Points on a hilly landscape, in no order, each with its height.
From any point a climber steps to the highest of the 2 points nearest to it. It stops when none of these is higher. Distance is the straight distance between rows; heights are no part of it.
q_80: [179 126 147 157 129 108 119 132  63 163 175 130 172 102 150 179  76 146
 109 159 135 144 197 113 134 117 110  65 200 123 111  92 185 179 125  86
 120  86 128 105 183 102 142 174 145 126 113 134 180 158 186 110 139]  (h 4.96)
q_718: [132 111 103 133 148  78 180 118 102 148  69 123 155 134 130 112 141 189
 129  72 138 132  92 108 154 133 157 159 144 118  81 151  66 153  73 135
 108 128 120 162 146 157 150  99 128 147 118 147  85 148 134 111 130]  (h 7.15)
q_412: [144 113  98 110 130 115 175 170 116 117  92 123 145  75 136 119 122 183
 112 117 124 140 138 123 139 134 143 179 126 112  93 134  37 180  31 111
 104 136  83 154 149 158 132  88  99 142 119 181  87 149  93  80 166]  (h 6.98)
q_315: [155 108 108 155 122 134 130 171 120  51 135 153  65 123 136 174 102 116
 114 160 115  72 152 132 112  67 106 148  94 116 176 137 110 129  80 119
 118 165  94 123 130 123 116  86  77 112 110 144 123 109 127  98 103]  (h 5.21)
q_368: [123 141 180 143 138 146 115 120  87 173 163 154 172  81 173 153 108 140
  84 142 144 142 177 131  84 130 165  94 170 144 141 118 162 195 153 116
 157  94 140 112 116 136 129 198 153  81  89 123 166 137 203 124 170]  (h 5.29)
q_353: [169  83 184 104  95 111 114 134 115 174 161 137 103 142 131 127 127  95
 129 124 167  98 105 120 141 101 122  88 163 158 111 135 131 125 144 149
 114 113 106 117 107 106 108 176 140 162  89 116 171 117 172 144 114]  (h 0.63)
q_844: [111 130 116 114 105 178 131  94 119  87 120 135 169  88  87 104 117 127
 181 159 150 105  39 127 113 150  92 135  89 131 122  90 106  97 127 113
 128 120 132  61 124 145 137 154  98 146 127 156  78 147 121 105 110]  (h 6.60)
q_827: [119 119 136  97 118 175 147 106 156 109  63 150 103 120  52 132 153 154
 144 114 129 111 143 130 172 156 106 148 119 137  75 115  82 119  63 127
  86 149 125 101 111 160  88 113 107 110 129 181  85 134  48 169 165]  (h 6.10)
q_765: [168 136 156 158 118 127 127  91  78 171 144 186 101 126 149 148 102 152
  74 124 109 153 143 114 119 110 149 131 134 138 129 158 171 174 168 120
 140  67 102 134 120 135 121 195 132  71 102  98 168 122 205 132 132]  (h 5.66)
q_141: [102 132 155  86 109  55 125 122 162 126 173  49 131 171 122 109  99 114
 140 136 138 139  74 129 107 142  85 103  98 124 126 122 127 162 162 174
 148 134 167 139  67  98 120 137 183 141 175 106 143 103 111 117 144]  (h 1.95)
q_7: [101 161  80 168 146 146 129 115 135  83  55 172  93 108 147 142 121 177
 131 162  83 186 161 113 156 113 126 164 107 105 160 168 159  81 137 110
  82 130 124 109 169 123 110 133  88 115 101 151  81 126 125 148 170]  (h 2.95)
q_633: [153 154  85 176 100 152 151 102 136 201 144  93 176 124 155 161  89 172
 114 123  97 208 152 112 144 155 114  85 127 101 165 172 138  78 190  88
 112  85 161  77 167 152 136 171 106  96 119  99 115 182 133  89 166]  (h 3.84)
q_216: [148 110  96 113 135 132 135 141 125 153 120 105 152  83 116 106 141 131
 105 147 153 110 115 125 127 144 115 120 150 114  80 100  43 153  47 126
 101 155  80 124 133 179  83  59 114 130 151 187 140 161  87  89 150]  (h 7.66)
q_980: [138 139 112 145 138 129 119 116 104 106 113 148  77 153 121 146  81 150
 150 136  92 149 105  85 149 108  97 126  74 191  69 129 153  67 103 158
 100 148 125 109 162 121 138 168 143 157 149 137 151 170 133  89 147]  (h 6.48)
q_528: [142 168 130 116 150  93 139 106 206 173 124  99 187 152 168 153 169 148
 103 110 129 137 136 120 109 163 168 133 123  92  70 101 155 132 150 178
 108 109 135 133 126 167 154 101 164 128 161  76 163 129 146 169  98]  (h 6.03)
q_839: [ 93 101 112 106 103 143 102 162 141 164 139 136 144 127 158 118 150 135
 137 124 123 113 164 161 119 124 202 172 179  97 142 154  95 182 128 114
 161 137 106 163 162  99 137 138 107 121  90 140 116 115 142 128 143]  (h 1.07)
q_664: [100 117 113 135 192 131 116 157  99 146 112 129 109 135 111 106 137 125
 130 101 128 117 182 117 142 104 163 131 187 136 123 111 102 135  49 145
  95 176 104 152 139 137 112  94 138 176 134 174 137 153 163 165 137]  (h 4.39)
q_795: [169 108 127 147 138 150 151 149 122 160 136 117 117 140 113 102 168 153
 111  66  96 102 143 135 112 149 145 104 190 136  90 134 115 117  87 134
 167 153 111 101 171 142 142  99 134 194 135 158 159 147 105  56 112]  (h 2.46)
q_106: [ 67 134 130 117 149 118 125 131 136  72 133 106 118 119  78 128 139 151
 141  90 159 135 180 143  92 156 150 112 152 107 129  98 102 127 115 148
 105 138 159 172 103 110  78  96 114 136 104 185 108 111  93 193 113]  (h 3.88)
q_489: [129 161 144 122 128 102 102 106 179 138 146 124 164 110 152 141 164 113
 130 127 108 136 109 158 142 173 149 147 157  91 107 142 184 104 205 166
 118 103 137  93 139 109 176 114 165 147 120  95 165 138 150  93 124]  (h 5.54)
q_251: [150  95 103 126  55 141 100 117 135 188 116 150 120 131 110 187 125  97
 163 165  91 130  89  92 144 131 121 130 123 105 107 133 132 118 146  89
 113 118 101  99 179 102 111 156  97 111 116 135 125 119 120 106 150]  (h 3.41)
q_224: [105 152 151  74 120  91 189 117 119 164 146 132 169 172 172  53 158 117
 115 125 160 141  99 164  87 119 186 126 199 105 155 173 142 173 163 143
 167 111 122 190  95 116 134 144 133 165 167  73 148  99 112 162  60]  (h 0.54)
q_902: [164 155  98 132 121 139 136 111 195 151 119 142 179  97 182 151 140 133
 116 211 140 167 112 143 127 155 130 145 109 106 181 130 121 135 203 122
 123 112 136  84 107 153  90 123 105  95 102 108 105 107 165 119 147]  (h 1.81)
q_263: [140 132 144 113  61 112 118 111 163 140 154  66 145 157 128 115 131 110
 151 169 171 114  61 132  78 155 100  57 148 158 100  71 159 103 181 158
 141 104 177  87  97 118 102 190 122 167 120 138 130 163 119  82 103]  (h 1.91)
q_592: [184 188 141 102 110 120  97 101 136 169 149 154 146 106 142 122 106 147
 113 163 143 162 137 141 120 104 100 153 124 153 145 151 211 112 192 104
 153  95 169 109  95 101 180 206 167 111 151  69 190 134 140 141 123]  (h 6.77)
q_789: [132  99 133 116 155  84 139  85 115 124 170 117  99 129 132 134  99 152
 170 140 114 142  83  95 165 122  91 137  97 123  60 106 111 147  62 140
 112 149  98 134 142 149 117  75 180 120 193 130 175 145 148 127 145]  (h 7.25)
q_597: [ 94 125 129  82 142 151 144 145 189  87 123 112 106 123  89 104 150 130
 126 135 147 133 118 115 121 133 118 139  74 138 134 132 110 135 131 146
 162 119 166 146 104 158  92 159 124  85 126  96 133 108 107 188 124]  (h 6.00)
q_71: [128 152 101 125 164 144 168 123 151 131 150 109 154 113 149 147 143 180
 102 115 104 175 101 108  85 153 145 113 111 122 135 146  91 155 110 109
 180 134 150 147 147 192 128 107 127 140 127 125 113 138 143  94 109]  (h 2.69)
q_276: [141 142 140 152 143 116  59 139 168 134 131 123 144  79 159 136 130 101
 111 142 131 127 183 174 160 117 124 155 189 114 151 126 155 123 161 116
 107 133 118  75 144  79 196 122 168 153  84 124 160 130 179  97 116]  (h 5.16)
q_737: [ 71  90 133 148 147 126 131 109 110 112  69 177  79 193 106 105 151 135
 135  82 161 129 151 155 146  88 124 145 146  79 137 159 128 161 113 141
  93 102 105 215 121  90 146 125 128 103 113 121 132 113  92 227 119]  (h 4.42)
q_883: [124 128 159 114 119 135  93 127 157 121 154  81 170  89 124 109 147  91
 107 168 169 113 101 155  77 139 113 108 182 199 136 103 201  73 194 152
 159 132 198 105 106 114 136 170 136 151 103 123 137 148 129 118 108]  (h 2.04)
q_606: [125 141 138 136 104 106 104 171  88  92 119 128  96  84 136 137  87 105
 115 153  88 162 106 122 144  66  84 122 140 112 145 173 132  82 203  76
 121 119 147 128 138  47 178 136 135 195 109 124 116 117 129 130  89]  (h 5.86)
q_380: [162 151  78 200 150 137 131 117 116 150 122  86 229  70 145 176 103 173
 140 142 150 197 158 107 144 194 113  59 110 119 175 103 124  96 191 103
  90 112 146  75 160 128 139 151 138 141 123 118 143 161 154  66 193]  (h 4.00)
q_530: [133 163 104 162 166 201  70 140 142 105 130 123 159  93  75 125 149 124
 120 141 158 132 185 122 106 138 108 135 151 159 151  58 178  45 134 174
  69 162 170  77 158 137 110 114 107 161 124 122 137 147 153 167 129]  (h 1.77)
q_994: [ 96 136  87  75 125  92 188 100 160  82 150 127 112 168 108 114 100 129
 136 160 119 162 112 121 112 145 126 138  61 133 139 152 135 136 161 120
 177 114 138 187 112 127 134 150 117 125 163  96 124 125 106 168  67]  (h 5.57)
q_767: [154 106  61 139  75 156 134  81 141 186 142 117 153 147 125 200  95 124
 133 166 116 152 125  87 131 165 114  96  93 110 151 141 104 101 169  82
 107 123 129 113 161 128 108 124 100  77 102 135 119 154 157  90 130]  (h 3.63)
q_126: [129 117 147 181 122 133 154 100 125 137 165 155 129  68 108 158 138 135
 105  80 115 155  68 101 121 159 130 100  67 108 116 153  95 130 165 126
 130  88 139 118 135 166  94 163 127  85 132 114 144 149 199 113 166]  (h 6.39)
q_144: [152 151 132 129 134  93  93 122 105 173 164 111 155 105 146 166  90 114
 112 148 160 183 136 110 109 127  90  67 133 116 127  81 145 163 155 137
  84 100 174 136 124 106 123 164 166 171 147 141 169 170 204  89 127]  (h 4.68)
q_690: [103  98 128 118 153 152 152 140 144  71  95 146 130 182  80 124 172  82
 122  97 160  90 122 149 152 125 108 145  56 115 148  99 129 102  94 154
 156 137 160 135  97 144 125  96 153 105 157 114 145 130  82 180 123]  (h 6.43)
q_397: [100  98  86 167  95 156 100 140  88 171 114 145 128 112 116 137 125 124
 153 109  92 141 143 111 155  94 107 142 156 104 164 159 111 108 137  82
 125 142 130 104 188  89 154 164 115 157  85 135  84 113 152 116 152]  (h 3.20)
q_855: [114 130 161 102 130 121 124 142 108  65 115 159  69 109  99 124  98 103
 124 111  97 140 126 129 155  94 131 127 121 139 108 175 162  86 189 130
 132 115 138 126 103  56 131 142 130 138 105 132 148 113 116 150 109]  (h 5.48)
q_306: [123 174  88 107 165 173 118 111 147  58 122 118 133 159 141 175  68 174
 121 136 127 168 251 124 116 138 118 154 103 161 158 105 190 109 141 118
 130 139 172 101 106 136 138 135 118 125 122 115 112 156 145 153 143]  (h 6.74)
q_365: [129 126 165 125 138 203 106 150 132 106  88 173 117  96  92 113 177  83
 145 114 131  62  79 157 170 102 122 120 131 124 123 136 141  71 119 141
 135 147  91  99 124 127 135 102 132  96  93 138  92 126  70 143 116]  (h 7.44)
q_219: [107 180 150 135 155 169  90 132 131  91  93 156  87  80 159 137 112 127
 120 136 102 131 183 146 136  90 118 165 152 104 184 142 160 136 152  77
 141 122 121 101 102 104 141 178 147 125  79 127 107  87 136 155 153]  (h 6.22)
q_383: [114 165  96 103 125  84 150 106 196 175 141  83 165 118 143 149 113 146
 125 184 132 199  92 143  92 167  98 136  84 121 167 106 125 145 226 119
 148 120 174 121  88 140 123 139 119 141 140  93  94 145 147 122 129]  (h 1.94)
q_769: [136 121  73 138 102 129 161 113 153 130 115 115 150  90 106 118 144 142
 148 131 113 158  22 102 143 174 122 141  99  79  97 145  95  81 136 124
 108  82 147  90 161 133 161 101 109 129 134 141  97 153 108  98 120]  (h 7.08)
q_989: [148  82 161 184  59  99 124  87 110 128 209 117 127 113 128 135 143 111
 159 117 125 140  57 140  80 159 101  28 129 121 121 100  90 128 168 134
 155  91 153 142 121 142 127 139 131 146 115 159 129 144 151 100 130]  (h 1.67)
q_560: [203 125 144 159 125 106 152 131 117 152 153  84 125 132 143 171  97 171
 141  83  85 167 117  69 149 154 115  72 127 120 111 118  72 158 130  76
 126 108 108 103 116 140 151 125 119 169 115 149 109 120 138  91 152]  (h 1.37)
q_150: [161 141 164 152 129 144 129 100  91 180 131 167 127 114 120 115 128 151
 122  82 111 132  57 111 138 123 128 106  98 131 131 179 120 153 157 144
 156 105  93 123 122 145 114 159 125  78 100  99 155  93 155 113 143]  (h 6.04)
q_890: [159 156 128 120 152 122 113 151 173 136 157  52 126 122 163 123 106 150
 108 160 126 156 142 138 101 130 120  90 160 131 159 134 155 137 152 100
 173 113 182 108 101 120 151 126 158 128 140 116 165 146 120 115 104]  (h 2.19)
q_364: [ 93  74 141 133 136 131 164 143 127 114 105 128 147 147  90 112 203  91
 121  99 165  77 114 188 132 120 129 176 103  91 151 121  67 127  56 128
 158 163 135 142 100 149 108 105 139 106 128 126 124  81  75 168 139]  (h 6.88)
q_828: [ 85 115 158 127 122 103  89 154 141 119 152 103 133 170 155 101 141  77
  90 122 109 109 197 200 115 122 184 151 211 106 168 127 113 176 125 124
 134 142 111 145 122  98 128 121 149 144 131 112 140  84 154 128 121]  (h 0.93)
q_131: [140 118 124 155 136 112 116 136 106  84 116 138  59 188 132 131 119 121
 123 126  46  87 174 147 129  92 165 155 162 153 133 166 160 122  94 115
 143 115  96 133 149 104 158  76 111 142 141 117 129  90  81 142  72]  (h 5.67)
q_38: [150 113 160 114  82 143 121 119 126 147 104 131  84 159  66 107  92 144
 156 122 111  70  90  97 161 162  99 134 109 132  51 123 101 112  76 137
 111 133  75  84 131 128 106 145 119 103 137 170 125 128  58 102 135]  (h 6.67)
q_73: [140 121 104 110 109  95 168 113 147 115  98 116  79 166 129 138 124 137
 125 169  97 145  68  75 135 104 113 131  64 129  95 158 123 134 134 105
 147  86 144 176 144 123 149 140  89 104 182 114 129 135 101 167  78]  (h 5.24)
q_269: [146 132 142  88 122 155 199 138 128 118  58 104 151 176 106 141 160 129
 151  96 162  67 166 116 176 123 123 158 120 121 102 128  85 123  55 115
  89 157  95 147  81 167 102  99 116 108 117 146  90 138  38 170 149]  (h 5.53)
q_738: [157 146 150 103 115 154 138 125 133 138 117 135 126 189 104 129 148 111
 132 117 112  89 136 117 156 172 150 138 106 147 104 135 143 132  62 117
 143 170  96 211 154 179  82  62 111  44 175 136 138 158  54 101 144]  (h 8.32)
q_90: [ 82 121 110 139 103 146 160 137 142 110  92 172 121 108  61  84 121 141
 123 141 140  97  44 143 143 187 115 161  89  94  98 154  61  83 136 130
 141  83 174 142 144 127 138 128  92  64 130 140  97 150  87 103  79]  (h 7.73)
q_221: [ 87 146 146 109 127 190 119 140 111 101 116 183 118 121  95 139 145  99
 160 100 134  83 128 161 149 130 156 118 132 139 132 119 186 107  97 153
  99 161 110 155 171 133 113  85  90  81 108 156 101 172  81 156 136]  (h 6.89)
q_727: [ 49 108 121 134 126 136 119 109 116 127 113 146  93 143 100 110 142 170
 127  68 168 142 169 154 110 106 141 155 122  76 154 132 101 132 127 138
  75 151 154 212  95 126 100 120 123 132 113 142 103 104 132 212  94]  (h 4.14)
q_891: [125 139 158 128 123 150 150 164 101 128 113 174 121 176 106 119 152  47
 121 117 110  49 146 174 170 114 146 125  98 133 135 137 154 142  78 110
 130 148  94 191 166 160 104  60  99  44 156 149 122 140  72 145 123]  (h 7.54)
q_120: [ 90 121 122 151 194 143  91 161 143 123 136 139 125  80 103 138 131 104
 149 128 154  94 183 136 124 132 110 116 140 144 160  87 110 135  70 131
  95 206  83  90 145 116 127  89 124 171  97 153 130 155 173 139 134]  (h 4.59)
q_815: [103 149 146 132 137 153  86 155 156 115 176  95 172 103  89 127 171  64
  92 119 145  93 155 182  91 130 154 159 151 175 141  71 210  66 149 160
 129 149 199 104 152 152 142 130 109 129 126 117 107 145 152 172 111]  (h 1.90)
q_18: [131 136  89 139 150 163 117 125 111 150 104 153 144 117  97 148 157 124
  93 118 165 104 157 127 120 120 128 150 106 138 130 114  69 110  81 147
  78 217 120 126 115 190  60  54 124 124 124 132 118 131 124 103 128]  (h 8.67)
q_376: [ 80 133  98 141 150 105 136 124 127  76  63 182  75 185 113 116 154 124
 105 114 121 130 134 149 143  51 111 177  92 118 149 159 186 123 139 143
 119  80 108 173 121  98 194 162 118 126 142  61 134 112 118 205  94]  (h 4.69)
q_534: [127 162 163 121 117 124 103 147 103 114 142 148 145  93 155 128  93 120
  91 177 105 156 140 173 115  84  83 146 157 123 162 178 182 105 210  95
 149  92 165 117  93  89 193 196 149 183 137  79 125  98 157 104 109]  (h 6.27)
q_268: [123 152 113 147 181 104 100  85 133 104 140 118 151 135 170 154 116  98
 113 159 197 119 165 151  80 104 128 116  94 188 183  96 140 129 143 121
 124 174 167 111  47 128  97 118 148 105  90 140 103 100 139 102 150]  (h 7.59)
q_314: [138 122 120 134 143 132 135 103  78 101 145 120  57 183 154  51 104 137
 116 122  79 124 209 119 124  88 134 128 153 148 161 169 154 133 108 111
 187 144 130 141 109 129 142  97 151 135 168 122 160  98 135 136  91]  (h 6.01)
q_730: [ 98 160 104  99 148  81 108 122 176 119 170  54 132 125 142 108 122 130
 118 176 125 179 124 128  84 112 101 129 149 116 165 115 109 164 154 117
 164 133 179 130  65 132 104 135 157 161 156 126  98  92 131 133 117]  (h 2.07)
q_424: [ 95  86 129 162 141 145  75 176 142 123 160 153 122  99 139 150 111  93
 130 140 112  71 194 185 146 123 121 142 183 127 181 134 144 113 121 112
 120 170  84  84 180  83 182  97 111 152  57 136 150 149 165 123 102]  (h 4.85)
q_34: [143 131 166  82 101  84 146 104  78 180 166 107 157 145 170  88 133 122
 121 111 138 158 153 165  98 104 155  99 211 157 137 176 193 156 162 142
 164 104 145 141 101 104 137 152 139 185 134  83 184 102 136 138  85]  (h 0.64)
q_113: [125 106 135 135 108 127 128 132  84 127 117 131  76 182  67 104  97 115
 165 116  74  92 168 100 130 123 172 133 142 151 124 174 141 121 132 138
 153 147  75 152 145  90 116  88  95 101  98 130 128  74  54 131 102]  (h 5.31)
q_194: [156 135  94 153 158 141 107 155 137 140 114 125 228  68 158 131 113 141
 155 179 147 167 156 114 131 163 124 119 124 135 153  68 154 109 182 135
  87 136 127  78 167 105 156 151 151 175 103 112 123 130 197  94 150]  (h 4.19)
q_756: [206 126 163 156 134  97 125 128 100 149 167  79 101 117 163 146 101 141
 161 146 129 156 120  82 131 109 125  69 117 119 152  91 107 182 151  81
 156  80 130 135  75 132 119 149 148 149 113 149 112  97 127  95 141]  (h 1.45)
q_516: [121 110 120 105 141 172 140 154 173 134  78 168 176 110 143 148 177 127
 119 161 181 102 100 146 144 133 154 163 101 111 145 130 104 121 131 161
 100 119 137 108 123 161  94 111 106  69  82 107  88 127 162 135 147]  (h 1.62)
q_241: [149 159  89 123 154 175 132 133 148 120  97 146 154 112 130 143 130 160
 139 135  90 137 151 103 115 149 128 152  99 135 153 151 129 103 114 113
 146 165 138 117 155 140 118 108 102 120 108 127  87 141 105  74 149]  (h 2.81)
q_223: [130 183  71 127 128 112 107  88 149 169 131 132 108 144 156 117  85 153
  83 158 107 189 154 120 146 117 112 157 112 127 147 165 191 104 185 111
 117 108 181 108 140 114 152 185 142 124 168 107 161 147 175 104 137]  (h 7.27)
q_567: [166 129 132 151 109 113 120  97  65 148 144 121 105 158 175 184  82 166
 177 128 106 167  65  62 134 109  71  94  72 157  91 134 153 133 121 131
  93 134  93 153 163 138 142 126 166 121 171 119 155 155 154 107 149]  (h 6.81)
q_212: [165  50 159 128  89 108 199  93 115 132 174 117 113 189 114  85 144  87
 139 104 155  76  81 141 127 167 130 116 157 114  97 120  91 133  76 127
 164 141  85 136 114 125  82  82 134 121 170 123 184 120  89 109 122]  (h 6.06)
q_264: [ 60 140  89 173  85 126 104 124  80 111  73 165  89 126 112 171  90 136
 150 168  74 167 166  96 113  86 110 159 131  99 173 148 147  95 165  72
  82 120 108 112 181  87 114 155  92 132 102 152  80 120 139 162 148]  (h 3.06)
q_197: [170 136 133 138 131  75 161 102 127 179 100 103 147 171 151 132 162 156
 126  75 146 126 124 102 143 139 120 119 150 100  61 154 107 157 114 163
 113 100 111 155 104 175 152 118 172 143 139 112 140 139 137 150 120]  (h 6.59)
q_329: [106 140  86 128 129  82 129 123 124 104  47 180  92 157 177 136 135 152
 114 158  97 142  93 129 135  74 137 161 113 121 113 138 166 148  97 148
 130 103 119 168 171 128 177 137 117 124 156 105  95 141 142 167  99]  (h 4.93)
q_911: [138 170 158  94 147 127 101 183 196  65  93 118 116 103 178 140 129 129
 123 146  95 129 180 141 137 112 138 154 134 115 186 116 167 155 146  98
 140  87 141 114 111 128 159 132 122 128 117 125  78  99 141 160 139]  (h 5.88)
q_874: [191  86 178 172  78 116 167 120  63 147 202  87  85 127 137 115 133 110
 158 118 123 156  84  90  88 120 128  34 133 132 128 135 106 172 175 120
 157  96 100 141 103 156 102 128 103 120 140 130 144 131 150 126 141]  (h 1.57)
q_348: [102 109 184 118 148 100 120 114 116 132 185 112 119 150 136  97 130  90
 134  98 123 113 150 133 123 131 177 122 160 146 168 139 128 192 147 144
 160 146 106 129  87 121  91 100 151 119 148 126 136  86 157 134 131]  (h 0.84)
q_601: [149  96 148 110  96 144 130 119 123 179 114 147  87 171  71  96 123 130
 133 120 133  88  84 107 166 160 138 147 118 142  42 136  99 141  73 132
 136 129  86 198 155 146  87 119 109  42 169 129 145 121  37 136 145]  (h 7.41)
q_402: [152 113 157 121 141 186 116 190 133 121 112 182 135  77 128 159 165 107
 165 133 138 106  87 118 150 111 128 135 114 136 100  94 108 122  95 102
 131 139  78  70 135 135 126 127 115 127  90 150  86 114  98 105 169]  (h 8.14)
q_749: [ 84 151 172  70 132  72 142 109 124  71 152 106 140 199 144  82  96 116
 140 117 122 137 120 143 118 130 117 121  71 168 119 132 178 176 151 189
 176 125 117 166  77  93 134 140 177 124 189  63 180  88  84 140 148]  (h 1.84)
q_442: [ 75 137 138 146 159 161  70 138 161  79 133 161  96  64 111 133 169 129
 118 122 125 136 131 154 140 117 114 164 111  95 161 121 110 100 135 117
 118 164 149  93 103 122  93 129 140 130 106 124 107 102 148 149 172]  (h 6.61)
q_973: [175 124 165 182  90 101 123  84 154 157 185  89 160 154 150 157 170 114
 159 108 177  97  74 146  57 161  85  39 134 149  98 102 128 120 158 166
 138 141 130 110  93 151 136 162 142 155  94 122 167 119 120 111 147]  (h 1.78)
q_729: [165 127 133 118 131 179 110 133  90 164 158 134 134 121 125 115 109 113
 125 146 158 107 155  98 126 109 121  96 156 178 133 136 146 104 122 108
 134 143 156 120 136 114 110 179 122 136  73 159 139 133 134 120 129]  (h 0.52)
q_484: [127 186 117  89 149 127 119  67 113  90 126 134 152 140 183 142  42 148
  71 174 153 130 206 151  86 137 128 141 105 199 191 112 166 125 154 101
 120 136 147 100  83 118 148 125 153  73 122 141 112 144 168 108 116]  (h 7.24)
q_68: [109 112  97 138 135 155 147 181 145 129 155 112 143  82 114 112 166 172
 113  97  82 125 101 133  86 184 174 125 156 104 105 143  82 150  78 132
 157 103 139 150 189 139 147 111  96 157 125 166 115 141 115  82  97]  (h 2.58)
q_545: [ 80 116  89 107 141  99 123 155 133  96 120  94 184 104 106 150 149 102
 131 140 180 119 121  91  99 132 121 115 138 141  87  37  86 122  76 144
 100 164 125 128 128 132  92 138 131 204 163 145 125 116 155 157 141]  (h 4.17)
q_571: [113 162 102 128 125 129 118 111 167 155 142 117 141 106 132 133 119 160
  94 127 108 198 119 103 134 171 149 140  82 112 112 151 127 116 163 139
 109 112 161 128 150 148  77 192 144  85 169 102 165 141 184 127 146]  (h 6.80)
q_873: [179 101 176 122 139 124 192 142  99 185  87 108 138 195 134  83 168  99
 140  68 173  91 125 109 165 118 167  87 148 154  93 161 125 131 127 165
 135  95  87 150 111 150 142 118 143 108 133  95 157 120 101 156 115]  (h 6.05)
q_36: [133 113 109 118 108 126 123 182 152 113  76 150  98  46  86 115 138 144
 132 125 102 123 101 138 155 131 108 164 121 109  87 115  57 137  61 122
  95 100  94  84 170 148 140 133  79 134 107 174  96 118  88  74 157]  (h 7.43)
q_791: [103 119  93 106  94 124 154 170  91 145 136 121 126 146 194 123 119 155
 144 112  86 156 145 122 115 122 171 144 174  75 140 137  91 192  94 119
 141 109  81 170 158 122 175 149  89 156 137 158  99 140 149 111 146]  (h 1.19)
q_586: [126 150  97 127 140 166 137 107 106  66 123 127  95 186 120 130  97 166
 107 105  91 144 234 122 106 109 114 147  99 158 123 127 173 122 103 117
 154 166 150 162 116 138 127 142 142 131 137 119 145 107 127 147 127]  (h 6.37)
q_401: [142  67 206 115 104  73 152 115  87 154 190  88 127 163 149  45 152  95
 153 101 170 126 128 144 124 113 168  90 158 160 142 140 141 134 174 182
 130 123  96 132  93 113 104 137 147 162 152  94 167 106 165 132 130]  (h 0.74)
q_760: [ 89 174 117  98 156 117 108 139 125 150 108  96 169 142 139 137 142  84
  87 110 183 121 174 111 118 116 168 139 167 134 128  89 135 134  99 167
  92 168 118 143 130 148 110 114 134 150 144 137 131 124 187 172 103]  (h 4.15)
q_662: [130  96 144 130 110 130 117  92 131 141 183 111 117 170  88  85 168  98
 138  99 136  79  91 160 123 141 122 135 132 138 108 108 116  82  66 147
 163 191 120 100 123 143 112  99 173 166 194 103 175  91  79  99 147]  (h 6.47)
q_504: [130 111 177  91 141 135 177 176 117 140 107 109 140 153  98  95 139 102
 122  68 182  57 135 124 148 147 184 116 147 153 104 123  99 120 122 179
 124 128 118 143  74 126 128 126 149 124 117 133 116 123 120 164 110]  (h 5.56)
q_787: [149 115  95 125  92 105 163 139 141 128 116  79 146 124 160 168 109 163
 143 110  63 169 110  88 140 132 127 136 133 115 116 131 101 172 102  73
 134  52 105 150 182 145 178 132  76 169 148 157  76 140 117 112 128]  (h 1.28)
q_745: [112  92 159 119 152  88 137  94  82 148 126 151 102 117 106  73 103 158
 163 112 105 148  60 101 187 123 140 164 119 111  72 145 116 161 118 133
 131 111 114 137 153 110 159 103 155  82 175 137 120 119 100 137 144]  (h 7.84)
q_538: [ 76 133 106 178 157 128  62 125 157  66 142 113 122  80 142 143 157 116
 103 168 164 133 177 168  92 104  92 133 132 137 211  92 142 121 157 143
 124 164 196 126  74 123 108 118 119 144  93 137 100 118 147 146 144]  (h 7.05)
q_957: [111 107  90 116 117 167 153 162 117 178  76 178 145 139  94  97 200 136
  94 107 178 100 122 145 122 110 138 180 117 124  98 143  58 140  47 139
 141 172 128 167 136 189  83 127 104  99 150 120 105 135  84 114 142]  (h 7.65)
q_691: [135 119 118 107 157  98  85 141 145 153 148 138 181  77 136 162 139  95
 154 168 191 147  97  93 132 135  91 108 130 143 117  54 118 126 145 147
  93 146 122  98 122 100 116 152 167 202 126 127 149 139 193 108 129]  (h 4.44)
q_610: [ 95 105 126 135 128  93 152 129  97 156 110 183 114 110 105  86 107 153
 139 111 126 123  58 136 151 150 155 180  95  84 105 178  50 161 147 107
 159  72 142 171 143 111 157 108 121  55 143 134  97 120  93 138 112]  (h 8.63)
q_12: [155 104 146 126 131 133 104 115 163 102 167 141  96 145 132 136 151  98
 166 148 115 108  85 128 170  90 108 136 121 119  98 106 151 129  72 132
 150 148 135 105 148 131 121  92 165 128 198 115 171 108 116 120 135]  (h 6.83)
q_951: [125 133 122 128 110 135 135 132 104  74 164 119 125 107 121 116  81 136
 155 136 119 154  42  97 118 156  85 107  53 172  94  76 124  91 142 113
 131 117 143  90 127 105 149 147 141 154 169 140 115 156 118  86 137]  (h 6.28)
q_968: [118 129 136 101 100 149 146 145 132  87 108 152 114 141 102 140  89 119
 131 123  98  79 116 112 114 155 144 125 119 152 100 161 143  76 151 149
 140 114 132 137 133  90 137 137  90 124  79 147 118 129  74 125  69]  (h 5.08)
q_798: [103 137 114 141 143 131 125 126 114 122  44 196  73 139 127 165 125 124
 133 117 141  96 178 171 190 120 135 162 110 112 137 126 152 136  78 136
  39 171  77 157 147 140 120  54  88  85  83 153  88 174 105 166 141]  (h 6.32)
q_674: [136 129 146 125 156 125 128 184 157  28  95 141 100 130 181 168 122  93
 145 136 123  76 159 153 133  92 143 145 102 142 175  91 153 136 104 128
 118 132 114 116 105 116 136 102 121 145 115 115 100 114 145 140 125]  (h 5.55)
q_461: [150 127 136 139 153 147  90 127 151 156 191  69 116 107 158  81 128 121
 101 120 106  99 126 149 128 143 145  92 196 114 121 147 121 101 119 145
 167 150 156 133 120 111 153  90 151 147 131 146 174 139 121 110  90]  (h 2.32)

Two climbers start at each pair of points below. Name the first point that both come to, or write -.
q_760 / q_530 -> q_120
q_251 / q_113 -> -
q_545 / q_730 -> q_691
q_560 / q_890 -> -

Where does a climber stop that starts at each point below?
q_224 -> q_883
q_383 -> q_223
q_315 -> q_268
q_141 -> q_223
